A landscape with many valleys, sampled at points; each row gives a point and its height.
From any point a ball rolls to the lowest of the 6 points nearest to it. It stops when none of these is lower. Distance is the straight distance between rows; heights are no part of it.
k513: [144 159 125 138  82 163 112 129 129 116 131 128 156 139 123 114 120 120
 115 131 117 131 158 165 149 137 123 126 122 146 169 127  81 110]  height 49.5
k897: [127 117 135  82 223 125 134 185  91 111 107 181 137 162 141 154 104 167
 125  83 163 179  73 114  98 121 121 123 171 131  87 185 156 128]  height 52.6
k815: [119 100  95 166 107 123 134  61 185 149 112  98 107  87 113 157 152 103
 115 173 102  75 102  75 162 127 173 122  51 135 120  57 164 128]  height 57.1
k649: [140 158 195 127  84 162 178 172 125 121  84 149 133 162 132 153  99 156
  86 144 130 151  75 128 106 123  99 113 157 149 135 109 125  72]  height 9.4
k636: [136  95  65 119  96 122 119  78 142 129 149 101 113 127 140 112 116 158
 138 156 149  98 144  82 181 132 159 121 101  99 205  95 134 138]  height 12.5
k104: [ 90 135 102 130 135 141  97 136  90 137 192 145 135 130 154 108 132 129
 136 136 141 110 140 169 110 142 114 152 137 114 151 120  97 130]  height 12.2
k362: [106 128 127 114 171 122 110 150  81 147 177 136 131 138 111 109 123 130
 158 117 130 143 161 181  95 133  91 141 157  90  91 126 130 159]  height 19.8
k629: [140 159 162 169  80 137 154 100 190 124  75 119 138 106 136 151 170  83
 113  90  86 154 147 113 137 124 165 112  75 174 133 150 107 115]  height 27.7
k988: [186 101 131  70 205 103 133 168  91 122 129 124 117 145 115 116 116 158
 158  96 153 180 137 143 101 115  79 133 184 107  78 179 165 166]  height 18.2
k49: [168 125 124  75 236 117 130 187  81 107 108 170 117 151 139 139 101 172
 131  87 171 191  90 118 102 119 109 121 172 122  89 189 171 137]  height 26.2
k202: [119 135 159 128  93 188 147 150 105 130 140 128 150 161 139 104 118 114
 114 137 147 134 125 174  97 132  83 115 145 134 136 128  98 127]  height 53.6
k411: [ 97 121 139 178  83  97 144  92 184 121 104  93 125  86 123 169 161 103
 108 138  56  89 129  86 139 130 199 145  75 157 126 117 127 114]  height 21.8
k920: [119 125  96 140  86 104 120  73 169 132 117 111 109  96 115 143 127 132
 118 158 111  88 123  76 169 131 193 120  81 126 144  71 146 122]  height 40.8
k299: [135 124  83 127  88 114 112  81 146 128 135 125 114 124 124 109 108 147
 131 157 134  93 140  79 177 127 174 111  96 114 185  90 128 135]  height 7.8
k313: [130  84  68 121  86 128 113  59 158 130 126  94 108 113  94 121 119 140
 140 171 136  95 140  81 199 127 158 104  90  96 167  68 144 141]  height 35.1
k389: [146 158 184 129  86 170 173 160 121 124 101 135 132 160 138 117 101 130
 102 144 151 143  98 147 115 128  95  97 144 151 141 120 118 110]  height 12.3
k901: [164 177 178 147  80 165 171 144 140 119  75 149 132 144 115 148 129 133
  94 123 135 156 106 137 135 121 114  87 119 163 127 111 122  86]  height 23.1
k219: [168 155  94  81 207  63  81 131  68 156 185 135  84 131  78  88 130 151
 157 146 146 137 176 176 118 119  85 146 175  86  93 122 148 141]  height 41.4
k422: [120  83  65 170  96 143 104  57 206 136 121  62 115  70  92 147 173  82
 133 190 115  56 106 111 203 130 114 107  58 144 110  69 160 156]  height 50.5
k622: [ 95 108 124 196 109 110 133  83 172 131 104  93 121  79 123 167 160 100
  94 168  71  72 103  80 145 112 189 144  58 136 124  79 155 108]  height 37.1
k340: [117 112  58 134 111 129  95 114 112 139 192 122 110 118 187 104 121 126
 141 139 163 102 159 120 133 148 133 148 117 101 191 117 129 143]  height 16.8
k637: [104 117 106 164  91 101 127  78 173 139 105 107 107  87 112 156 151 106
 106 164  89  80 112  73 161 121 195 135  62 139 125  69 154 120]  height 61.2
k353: [204 123 107  62 200  55 101 160  65 164 173 110 103 137  80 102 109 170
 175 165 138 146 162 170 107 114  69 149 204  98 101 160 156 137]  height 53.1
k330: [133 152 107 144  79 117  99 117 144 120 134 140 137 122 127 113 114 144
 129 130 114 105 154 125 173 139 167 133 117 145 181 124  86 110]  height 10.1
k832: [214 107 120  56 208  90 124 183  81 137 137 109 113 147 103 121 103 162
 156 115 149 163 129 172 114 113  70 137 181 109  95 202 169 154]  height 8.6
k434: [194 106 121  66 203  92 121 167  78 134 145 114 118 139  92 111 119 159
 170 122 142 162 151 155 109 111  67 143 187 103  84 181 153 155]  height 25.7
k749: [149 156 136 147  82 152 116 126 151 116 110 129 155 125 117 126 131 118
 116 125 108 136 158 144 164 132 142 124 110 162 170 137  84 108]  height 44.5
k409: [ 86 146 103 122 162 125  87 138  85 154 182 144 133 122 135 116 141 126
 138 125 140 120 154 181  94 133  97 148 148  94 115 109 112 158]  height 23.4
k853: [104 110 151  79 203 143 139 174 107 100 108 181 143 155 151 149  83 160
 122  94 165 165  63 107  85 124 111 127 183 134  88 168 148 113]  height 25.1
k615: [115 135 110 147  89 104 124  82 165 126 111 113 109  89 112 149 140 127
 118 138  79  92 127  74 157 126 193 128  77 132 139  91 132 120]  height 52.4
k987: [ 85 138  95 122 167 121  84 125  75 153 198 155 112 118 144 108 140 116
 138 119 153 121 155 175 102 143  94 156 134 106 120 117 119 155]  height 15.9
k539: [163 175 188 166  73 164 163 133 154 129  64 156 127 151 124 159 143 120
  89 110 117 162 122 133 130 115 131  84 106 167 126 113 120  89]  height 37.2
k969: [129 153 128 147  74 114 124  96 169 119 103 118 138 104 107 142 140 130
 125 113  92 115 153  90 167 138 185 142  87 156 154 119  98 110]  height 32.0
k41: [134 163 178 191  89 130 170 100 184 131  69 138 128 129 137 157 176  76
  98  91  96 154 132 116 130 133 161  97  82 165 132 148 125 109]  height 31.8
k919: [132 146 166 125  88 187 146 145 114 135 124 124 146 165 130 112 114 114
 104 144 140 134 119 166 118 135  81 116 138 140 152 122  99 115]  height 6.7
k306: [150 169 190 136  67 166 164 156 133 128  76 145 136 163 127 137 122 136
  85 147 135 148  96 133 132 111  99  97 142 156 135 108 128  91]  height 13.0
k598: [155 171 162 165  87 131 143 100 180 120  79 124 147 121 116 146 161  98
 113  93 102 139 153 118 159 136 155 106  90 162 148 147  96 108]  height 29.8
k728: [137 131  82 134  82 113 107 104 135 123 157 131 118 114 141 115 107 146
 130 149 141 103 136 104 173 140 158 127 119 127 197 106 107 114]  height 4.5
k457: [158 177 175 153  72 172 145 134 152 130  79 137 137 146 118 139 137 114
  93 120 126 162 122 146 141 121 116  89 118 162 139 120 109 101]  height 30.9
k437: [117  84  81 165  92 138 119  59 202 141 108  73 107  85  99 161 156  83
 118 186 119  61 113  97 189 130 143 118  53 140 107  59 160 156]  height 49.7
k674: [121  98 185 214  90 124 181 100 187 120  75  80 124 127 159 155 179  51
  86 123  68 111 127  95 116 123 205 142  74 175 141 163 129 114]  height 16.2
k519: [154 129 121  85 191  85 103 147  73 142 159 125 114 133  76 111 136 156
 158 126 132 153 169 181 101 116  76 149 179  84  64 135 140 140]  height 29.9
k882: [153 166 141 141  78 159 127 137 135 118 112 129 160 140 122 121 125 125
 106 128 116 137 142 162 157 133 117 118 117 156 164 134  87 106]  height 55.3
k266: [110 129 179  96 111 171 174 176 119 122 111 165 135 154 157 132  83 153
 111 134 168 136  66 114  72 120  93 114 179 147 118 143 130  99]  height 11.3
k126: [104 107 154 112 139 157 152 143  94 132 146 124 147 153 128 104 121 119
 155 124 146 146 132 166  82 130  66 121 168 112  94 124 120 149]  height 41.6
k996: [ 91 114 161  81 188 149 143 180 110 106 108 184 150 158 160 148  78 151
 121  95 147 158  68 102  83 132 116 127 185 142 100 174 138  99]  height 14.1
k713: [101 115 175  92 140 154 169 172 113 121 121 156 134 156 160 129  81 137
 128 119 156 145  61 112  74 129  97 113 182 129 104 143 139 110]  height 12.4
k421: [101 117 153  84 196 141 149 181 108 107 110 171 140 151 159 138  91 160
 129  82 167 162  69 108  75 123 104 116 177 130  88 167 150 125]  height 35.3
k626: [117  88  67 157 104 147 107  57 201 140 122  74 116  88  86 155 158  95
 132 182 115  63 106 100 201 129 120 109  63 137 116  61 145 164]  height 49.6
k608: [ 91 145 116 142 128 147  95 139 103 143 181 137 150 128 145 102 130 127
 127 139 138 118 143 185 118 142 104 154 138 122 158 121  86 133]  height 13.8
k745: [111 136  83 143 110 128 100 130 114 143 181 138 122 121 167 109 127 130
 141 148 155 105 146 137 140 139 133 146 125 124 193 116 110 129]  height 6.6
k407: [113  91  94 179 106 135 127  68 189 139 112  82 106  83 120 145 165  84
 105 183 119  66 105  80 170 125 150 118  47 140 127  62 165 142]  height 51.8
k208: [124 106  81 128  98 122 124  58 170 138 109 103 107 101 103 141 131 119
 123 169 123  82 117  67 182 123 176 112  73 115 145  68 148 139]  height 36.7
k345: [143 109 139  78 210 128 139 178  89 107 117 152 129 150 149 123 100 166
 147  85 171 182  98 126  90 118  99 121 179 105  83 170 173 156]  height 28.2
k729: [113 140 163 184  92 118 158  97 193 128  74 103 135 108 137 159 176  72
 111  99  65 131 142 102 126 134 184 122  71 165 133 156 118 110]  height 19.9
k890: [120 115 154  91 188 126 156 168 101 112 124 159 130 146 153 128  92 151
 140  85 183 160  87 110  80 123  93 109 183 114  75 156 153 144]  height 51.4
k415: [149 183 170 172  77 150 162 108 169 123  56 148 132 124 122 153 165  94
  95  94 119 160 120 131 142 126 143  90  92 168 130 131 116 104]  height 46.0
k840: [ 91 123 131 125 147 146 117 147  84 143 164 130 143 137 128 110 125 126
 149 128 125 133 143 179  92 131  85 148 157  99  99 120 112 154]  height 26.3
k509: [156 129 129  70 249 123 121 199  72 112 105 188 137 167 132 163  91 178
 116  87 153 186  85 135 105 116 122 141 169 144  88 191 166 130]  height 51.3
k201: [217 104 113  60 210  96 127 185  79 135 129 119 110 144 117 124 107 165
 147 118 160 182 131 146 116 124  73 130 177 118  93 194 177 168]  height 16.7
k727: [102 115 162 190  90 113 163  99 189 123  95  86 125  98 142 160 178  71
 110 119  55 103 129  93 123 117 197 155  75 157 134 149 118 104]  height 13.4
k291: [124  84  73 139  90 136 109  54 189 141 121  89 116  99  94 145 136 110
 127 183 117  67 122  92 192 129 150 104  57 125 128  65 158 161]  height 46.2
k83: [ 94 119 143 111 158 146 120 147  91 132 165 124 146 140 120 111 133 129
 157 116 132 142 154 180  92 132  80 140 169  93  93 130 125 151]  height 23.7
k610: [ 94 110 172  88 166 158 170 192 117 112 105 175 145 150 161 154  72 147
 115 117 148 145  52 105  74 124 109 129 183 148 111 158 127  90]  height 11.8
k767: [179 111 113  60 190  89 119 159  77 136 154 115 122 143  83 110 114 164
 175 124 135 156 158 166 110 113  76 144 191  94  77 164 156 153]  height 32.8
k458: [ 95 106 158  85 169 153 159 172 111 110 114 166 136 147 158 137  88 156
 125 101 159 146  62 113  77 125 101 125 182 131 105 166 140 109]  height 15.3
k505: [133 156 111 142  76 109 108 100 148 112 120 135 138 105 115 136 130 140
 122 133 100 114 144 106 172 143 178 131  98 145 169 122  88 107]  height 19.7
k687: [102 144 117 143 102 153 100 141 108 129 169 143 156 139 146 107 122 124
 135 141 132 105 149 176 124 137 118 143 141 136 167 130  80 118]  height 17.2
k435: [136 102 150  81 203 126 157 167  97 115 122 148 132 149 146 120 112 159
 146  88 171 170 106 131  86 124  94 103 174 105  74 165 158 155]  height 30.4
k439: [122 156 150 160  86 117 146  99 190 108  83 112 138  97 107 148 162  89
 120 100  90 130 147  97 145 130 181 125  72 167 133 152 103 115]  height 22.0
k863: [130 154 183 120  87 172 186 169 117 125 102 141 134 165 141 126  89 141
 101 145 145 138  81 130  99 131  88  97 150 137 130 125 126 100]  height 10.7
k169: [193 100 132  71 218 106 135 177  85 119 115 146 123 143 127 128 113 157
 141  90 181 185 115 137 103 114  91 115 180 117  77 190 181 158]  height 18.3
k836: [104 135  64 129 167 119  81 121  99 152 206 142  96 109 173 102 143 110
 132 123 172 117 157 149 113 154 116 152 127 102 142 104 130 162]  height 30.3
k30: [103 108 182 109 131 174 171 158  98 131 130 135 142 151 153 118 101 130
 136 120 154 144  96 145  77 131  78 112 177 117 105 132 133 128]  height 38.6
k809: [189 116 120  67 227 113 127 183  73 117 111 158 113 155 134 131 106 172
 135  98 172 180  94 137 100 117  97 126 177 130  91 185 176 145]  height 18.8
k777: [118 150 131 140  94 170 115 135 120 130 141 133 159 145 131 108 122 128
 119 145 127 123 148 175 135 138  94 123 135 136 163 132  84 119]  height 48.6
k302: [126 147  94 146  98 113  88 124 127 123 158 147 122 121 149 111 117 144
 125 149 135 100 142 121 165 145 159 135 119 134 197 123  95 108]  height 5.1
k141: [102 136  90 140 120 138  88 142 104 147 180 146 125 123 161 104 123 125
 137 134 133 102 145 162 117 147 122 155 136 130 180 119  89 123]  height 7.7
k323: [108 108 173  99 157 153 166 162 105 128 124 139 143 154 154 111 100 134
 140 110 163 162  91 125  71 130  81 103 163 107  93 141 141 137]  height 50.2
k357: [109 103 152  92 182 140 151 165 104 120 125 137 133 147 146 114 104 132
 148  94 167 155  92 124  83 126  83 112 173 109  84 155 155 147]  height 48.7
k400: [144 105 147  81 182 124 145 165  96 114 139 125 126 155 121 114 127 155
 160  91 156 169 134 145  88 112  79 125 172  90  68 155 154 166]  height 20.5
k59: [159  99 141  89 209 118 141 170  91 110 119 140 123 145 128 123 113 153
 158  88 169 177 109 129  95 110  89 114 179 108  63 175 175 150]  height 20.3
k596: [106 110 173  87 154 157 169 169 111 123 117 155 131 153 153 123  95 139
 136 109 168 149  71 112  68 133  89 113 175 128  94 140 140 125]  height 23.6
k845: [173 108 133  70 212 115 132 173  89 114 119 134 123 148 125 111 110 158
 159  90 168 176 128 135  99 118  86 120 188  95  83 176 169 163]  height 19.0
k245: [128 144 179 200  85 134 179 104 188 127  66 124 127 122 157 159 179  54
  98  85  88 144 118 116 121 127 178 101  75 170 133 160 118 112]  height 22.4
k628: [135 102 153  88 189 137 147 161 104 115 126 141 126 148 131 105 118 142
 148  90 168 175 113 127  88 121  81 115 181  97  73 149 165 153]  height 27.8
k157: [ 95 118 147 117 138 161 120 148 100 141 158 123 152 145 129 104 127 124
 146 128 142 135 139 184  89 129  67 130 154 114 108 125 116 152]  height 33.3
k741: [153 142 105  91 200  76  90 141  63 151 178 136 108 138  77 104 130 154
 161 130 140 143 167 189 118 116  83 144 177  77  80 111 142 143]  height 33.2
k403: [113 112 174 201  88 129 170 100 192 114  80  76 131 108 152 162 170  77
  98 121  55 115 132  91 117 121 201 134  77 169 138 166 123 112]  height 14.2
k426: [131 148 133 153  89 108 133  97 185 112  95 125 140  99 114 149 152 105
 127 107  82 127 152 109 160 131 175 125  90 164 141 135  97 105]  height 25.6
k802: [118 145 121 145  82  98 114  93 173 119 102 117 134  93 108 144 144 120
 124 129  70  99 131  82 161 128 203 139  76 137 145 108 117 108]  height 39.6
k469: [126 132 140 138  97 179 136 152 114 127 144 136 159 156 138 110 120 123
 115 134 142 128 139 178 122 137  92 129 142 135 156 129  89 117]  height 60.0
k131: [141 162 133 138  80 114 119 109 163 116 108 138 142 117 108 132 131 126
 128 124 102 122 156 116 171 139 168 135 100 154 156 129  88 104]  height 31.1
k225: [121 124 175 120  99 185 162 151 119 137 124 128 142 159 144 106 107 122
 117 142 155 141 106 155  95 134  75 101 159 125 127 120 117 121]  height 27.5
k573: [ 84 140 115 131 140 130  97 142  91 151 192 152 122 138 137  99 136 115
 131 136 136 118 153 184 110 128  92 155 132 104 135 110 104 134]  height 18.7
k759: [102 116 157 110 120 169 143 142 108 138 147 118 157 144 138 107 124 123
 138 120 138 133 123 169  86 127  74 128 154 123 121 127 105 150]  height 51.2
k526: [136 147 105  93 187  81  87 134  76 157 182 147 102 126  95 102 143 134
 147 122 141 132 168 173 111 125  96 145 172  85  90 101 143 155]  height 26.9
k992: [119 132 104 150  90  95 130  76 174 131 108 114 119  91 111 153 141 137
 117 154 102  93 117  74 162 123 192 134  71 132 148  76 140 124]  height 53.3
k433: [128 106 141  85 179 119 129 153  97 131 151 123 132 142 102 102 129 143
 163 101 147 166 153 161  96 114  79 139 184  87  75 151 140 156]  height 21.4
k946: [160 167 159 145  71 171 128 128 146 125  99 122 156 145 121 126 134 119
 108 124 135 151 140 157 151 128 116 107 121 165 149 128  92 103]  height 45.5
k536: [119 112 139  85 206 137 140 180  89 104 110 178 132 152 147 139  88 159
 137  86 165 165  77 106  85 124 109 116 183 130  86 176 156 133]  height 47.2
k968: [157 171 151 153  81 148 136 114 171 113  87 130 141 130 107 126 146 109
 109 100 102 147 152 133 157 136 154 102 105 161 148 144  92 107]  height 36.2
k280: [120  98 154  92 175 137 148 150  97 127 137 120 133 148 124 104 120 137
 160 100 157 156 120 153  82 119  78 122 176 101  71 151 150 159]  height 25.0
k850: [128 154 101 132  91 107 102 107 147 118 139 138 126 113 131 123 118 150
 124 144 120 103 140 110 173 137 172 129 115 130 189 112  94 108]  height 5.7
k112: [107 117 178 105 122 166 170 164 109 125 117 142 136 164 149 122  89 128
 123 133 167 135  76 131  73 127  77 116 164 127 112 133 126 118]  height 15.7
k494: [101 134 116 111 176 114  96 137  83 145 185 139 116 135 108 105 140 135
 155 126 134 133 159 180 100 128  94 144 162  89  81 114 122 162]  height 15.6
k279: [ 93 139  79 132 146 125  88 127  94 150 201 151 113 115 173 107 137 121
 129 133 162 116 162 157 114 146 113 152 129 104 155 110 122 156]  height 20.6
k294: [126 150  93 107 199  89  84 125  81 160 183 154  97 128 108 102 141 124
 149 126 154 141 169 175 100 125  87 149 165  81  86 104 143 159]  height 25.5
k644: [ 94  98 155 210 101 115 143  98 182 121 107  78 129 102 140 172 157  90
  92 168  51  76 111  84 148 107 202 153  72 154 135  92 148  92]  height 17.6
k858: [114 139  94 141  96 127  91 131 108 137 171 139 123 134 156  97 113 143
 135 143 137 100 144 141 141 143 143 145 120 115 191 124  90 114]  height 5.8
k948: [101 103 160 206  87 113 166 100 184 116  94  77 129 105 140 164 171  82
  97 146  40  98 126  95 132 117 205 161  74 156 128 134 125  98]  height 8.0
k708: [107 100 109 196 112 114 127  65 184 142 105  89 105  82 121 165 163  85
 107 181  97  68  91  81 163 122 175 121  57 143 119  56 165 116]  height 53.8
k164: [109 124  69 140 116 128  93 124 114 140 185 138 116 114 171 105 126 129
 136 148 152 103 145 128 134 149 127 142 124 108 186 125 118 132]  height 8.7
k706: [174 131 117  84 198  71 105 155  68 143 167 118 106 140  78 109 121 165
 172 130 132 152 164 173 111 113  73 143 185  91  73 150 150 146]  height 41.1
k488: [109 125  67 125 140 127  93 123 114 145 205 143 103 109 182 103 131 116
 132 136 171 100 158 131 122 153 123 154 120 102 182 109 125 162]  height 23.5
k109: [126 120 138  95 179 111 112 149  83 138 166 130 133 133 103 111 137 139
 159 112 132 152 156 176  91 113  80 149 171  87  68 130 134 160]  height 21.0
k650: [129 101 144  76 207 118 143 179  97 105 116 167 127 148 137 134 105 157
 141  84 173 180  84 112  90 123  97 110 179 119  79 172 161 140]  height 43.0
k170: [141 146 123 143  88 140 103 145 118 126 147 139 149 129 129 119 123 135
 123 137 122 114 152 155 147 137 128 144 120 147 177 135  78 109]  height 23.3
k801: [125 151 114 143  82 106 115 101 163 115 111 126 128 105 114 139 127 136
 132 127  95 111 147  98 171 137 183 134  94 142 151 127 102 116]  height 29.3
k332: [101 152  78 121 178 114  82 122  91 159 204 150 101 113 147  98 151 105
 135 121 165 123 165 166 105 147 100 155 132  93 114 103 133 166]  height 27.1
k448: [159 100 146  77 194  95 142 163  91 114 139 121 121 146 111 111 120 151
 170 101 151 162 146 149 104 120  69 128 185  96  66 163 159 166]  height 19.4
k503: [109 119 166 114 120 174 158 157 104 133 144 118 152 151 142 104 109 120
 129 130 163 137 112 153  92 130  75 116 154 115 117 127 119 140]  height 53.0
k47: [127 123  84 131  88 112 123  69 153 129 116 120 115 107 107 126 120 140
 125 153 125  98 134  69 188 136 184 119  81 119 167  72 141 131]  height 18.9
k927: [116 103  92 153 102 124 127  54 182 151 115  95 105  84 106 149 138 108
 113 176 110  84 110  76 179 131 172 101  59 122 130  72 168 135]  height 48.8
k15: [146 151 149 134  77 170 123 146 135 119 109 127 155 152 122 112 120 114
 103 132 125 127 138 164 147 136 109 117 130 147 165 117  88 111]  height 57.5
k88: [120 148 139 151  81 101 123 103 166 116 105 124 133  93 112 147 142 109
 121 115  76 114 150  98 158 135 187 137  90 149 141 129 103 111]  height 30.0
k609: [140 159 118 136  74 127 108 116 141 112 127 136 145 126 120 134 128 137
 125 135 116 127 152 134 169 133 151 130 112 145 172 142  87 105]  height 25.4
k563: [123 133 120  99 187  91  99 143  75 148 167 135 127 140  94 107 143 143
 154 120 125 143 166 178 103 118  79 148 163  80  80 119 134 156]  height 22.3
k367: [137 132 130  74 240 138 106 204  67 110 101 177 157 175 134 173  94 166
 111  91 147 206  81 140 106 108 142 155 156 144  83 192 157 122]  height 63.7
k278: [133 149 107 137  86 129  95 119 125 117 141 139 138 124 131 116 118 143
 128 143 123 107 147 125 163 135 148 137 123 141 192 120  90 103]  height 6.5
k967: [138 152 100 145  82 110 102 105 147 121 121 137 126 116 125 126 122 148
 128 143 116 107 150 100 168 139 182 130 107 132 185 113 101 106]  height 8.5
k427: [125  97  59 117 105 125 110 101 123 135 177 114 115 119 167 108 122 140
 141 156 168  91 144 104 160 136 155 129 103  96 210 112 137 145]  height 10.0
k258: [202 118 118  66 201  68 109 159  69 144 162 112 111 141  82 112 117 169
 173 137 142 152 156 174 114 117  70 151 195  99  90 167 156 152]  height 43.9
k391: [102 133  81 140 142 129  82 125  98 145 191 156 118 118 172 104 134 124
 131 142 150 108 150 153 122 151 124 151 128 112 165 113 118 140]  height 12.7
k667: [125 152 107 144 100 132 101 134 119 125 150 139 140 125 141 109 121 137
 124 140 120 102 134 144 161 143 136 143 121 139 184 123  93 103]  height 6.4
k816: [120 102 194 232  82 132 187 115 187 108  80  92 115 143 173 152 184  52
  73 126  60 104 119  96 117 123 201 130  82 163 160 159 129 102]  height 16.3
k273: [126 146 110 136  81  95 110  87 159 126 113 132 123  98 105 135 119 139
 125 138 103 101 142  85 177 136 194 131  92 144 159 104 117 106]  height 24.9
k322: [116 125 182 211  88 131 178 106 196 117  82 105 126 120 164 160 186  52
 104 106  68 122 120  96 118 125 189 122  81 173 130 166 119 109]  height 17.0
k447: [160 167 159 158  76 156 145 108 162 115  86 133 141 127 116 146 151 111
 102  98 108 152 143 125 159 123 138 105  98 167 140 133 102 107]  height 37.8
k971: [123 138  77 137  85 115 109  88 144 119 133 125 115 111 130 114 115 156
 125 143 124 102 142  88 175 141 178 127 105 121 194  96 122 114]  height 5.4
k211: [157 105 132  93 185 100 123 155  79 130 136 112 122 135  91 111 132 150
 167 110 140 163 153 169  99 115  76 134 179  83  66 149 148 159]  height 22.1
k264: [167 165 172 147  68 170 153 138 135 127  88 132 141 156 119 123 119 115
 103 131 139 144 127 156 147 126 107  97 120 153 158 121 100 101]  height 32.9
k121: [132  97  69 120  84 127 118  64 149 131 139 103 112 118 115 121 115 150
 141 169 140 100 143  89 191 126 166 103  92 109 187  82 137 144]  height 20.2
k972: [108 138 117 163  94  89 135  84 178 123 113 105 114  90 118 165 148 123
 120 141  77  97 128  73 152 125 196 139  74 138 137  87 140 112]  height 49.8
k755: [127 101  67 129  88 125 116  53 173 134 121  97 114 109  95 127 128 121
 133 178 130  84 130  83 196 133 153  99  78 110 146  70 152 150]  height 38.8
k417: [102 112 159  94 165 150 167 165 101 119 116 155 129 155 160 130  91 150
 133 112 168 156  76 111  71 132  91 119 178 119  87 151 143 119]  height 19.2
k955: [120 149 117 144  91  98 116  85 169 121 109 122 127  98 114 142 135 135
 125 131  98 101 140  79 169 131 199 128  94 136 154 114 109 111]  height 35.6
k916: [124 137  95 135  86 107 113  80 157 122 124 131 109 103 113 128 122 139
 137 142 116  95 135  75 176 133 192 123 102 124 172  86 123 119]  height 13.3
k321: [ 92 125 116 131 139 155 102 147  94 145 172 140 145 132 134 106 136 120
 141 130 129 129 143 190 100 139  83 152 149 115 123 126  98 136]  height 23.2
k975: [119 120 138  79 230 135 124 184  82 101 107 181 145 168 143 161  94 168
 128  85 156 187  81 124  95 113 123 144 171 147  79 185 147 113]  height 48.4
k361: [109 129 150 177  87 114 151  97 190 130  89  97 136  96 137 156 166  85
 111 117  65 118 149  97 136 128 196 137  70 163 127 144 118 116]  height 17.5
k454: [107 137 146 158  88 103 137  87 179 115  91 101 136  82 121 157 152 103
 112 123  54 110 136  85 143 120 197 146  75 149 126 124 120 114]  height 22.7
k685: [ 97 103 147 200 102 112 158  92 172 119 106  79 127  91 140 170 158  85
 101 156  47  85 118  86 136 106 206 158  71 153 127 112 135  98]  height 14.5
k991: [ 91 126 142 129 112 168 121 150 103 133 164 133 160 147 131 108 132 118
 131 134 133 125 138 181  98 135  92 141 148 121 125 131  95 143]  height 38.3
k956: [119  88 173 219  85 130 178 101 183 111  90  62 126 128 159 159 172  66
  78 147  40  99 121  93 125 109 204 147  78 153 144 145 126 105]  height 13.7
k238: [ 86 140 119 129 151 141  95 143  90 144 187 143 139 138 131 109 130 120
 151 132 137 126 149 177  96 137  86 147 144 107 110 121  98 149]  height 20.4
k116: [102 118 122 172  98 102 138  78 178 129  99  97 113  82 115 163 148 106
 117 151  78  91 118  74 143 128 199 140  62 147 123  92 141 110]  height 41.2
k684: [153 160 167 130  86 190 156 150 121 125 104 121 146 161 128 123 105 124
 110 133 144 140 122 162 121 132  91 105 138 142 146 119 103 110]  height 21.9
k547: [119  81  74 186  98 141 110  68 202 144 118  55 113  81 106 152 176  78
 130 190 108  46 107  97 192 121 118 115  51 145 111  75 156 148]  height 50.6
k6: [137 144  95 137  80 107 103  93 155 122 129 135 119 113 116 112 116 141
 128 142 119 100 135  87 176 135 180 131 104 127 188 102 111 110]  height 7.2
k731: [144 161 128 150  76 130 121 105 160 119 110 128 144 112 111 129 144 115
 120 105  96 126 158 124 169 143 158 123 102 156 157 145  98 109]  height 33.6
k502: [132 119  67 131 100 115 100 106 121 129 171 125 120 123 158 108 111 158
 134 153 154  93 148 106 160 140 153 141 111 111 199 105 125 136]  height 3.6
k542: [203 110 122  62 220 106 129 185  81 129 122 141 111 153 125 125 109 162
 143 101 168 183 111 144 109 117  81 125 178 132  96 194 191 164]  height 17.7
k33: [177 134 111  72 196  68  99 157  64 155 164 117 106 137  76 103 125 170
 162 140 137 145 161 172 107 114  70 145 194  90  81 141 144 148]  height 43.7

Two balls start at each pair of points below. Name the first point that both come to, or write never.
k433 / k345 => k988
k897 / k596 => k266
k157 / k573 => k141
k968 / k88 => k361
k415 / k426 => k727
k975 / k323 => k266

For each start below, name the point where the ball stops.
k422 => k502
k437 => k502
k458 => k649
k280 => k832
k447 => k948
k131 => k502
k357 => k649
k279 => k502
k650 => k832
k435 => k832
k767 => k832
k536 => k649
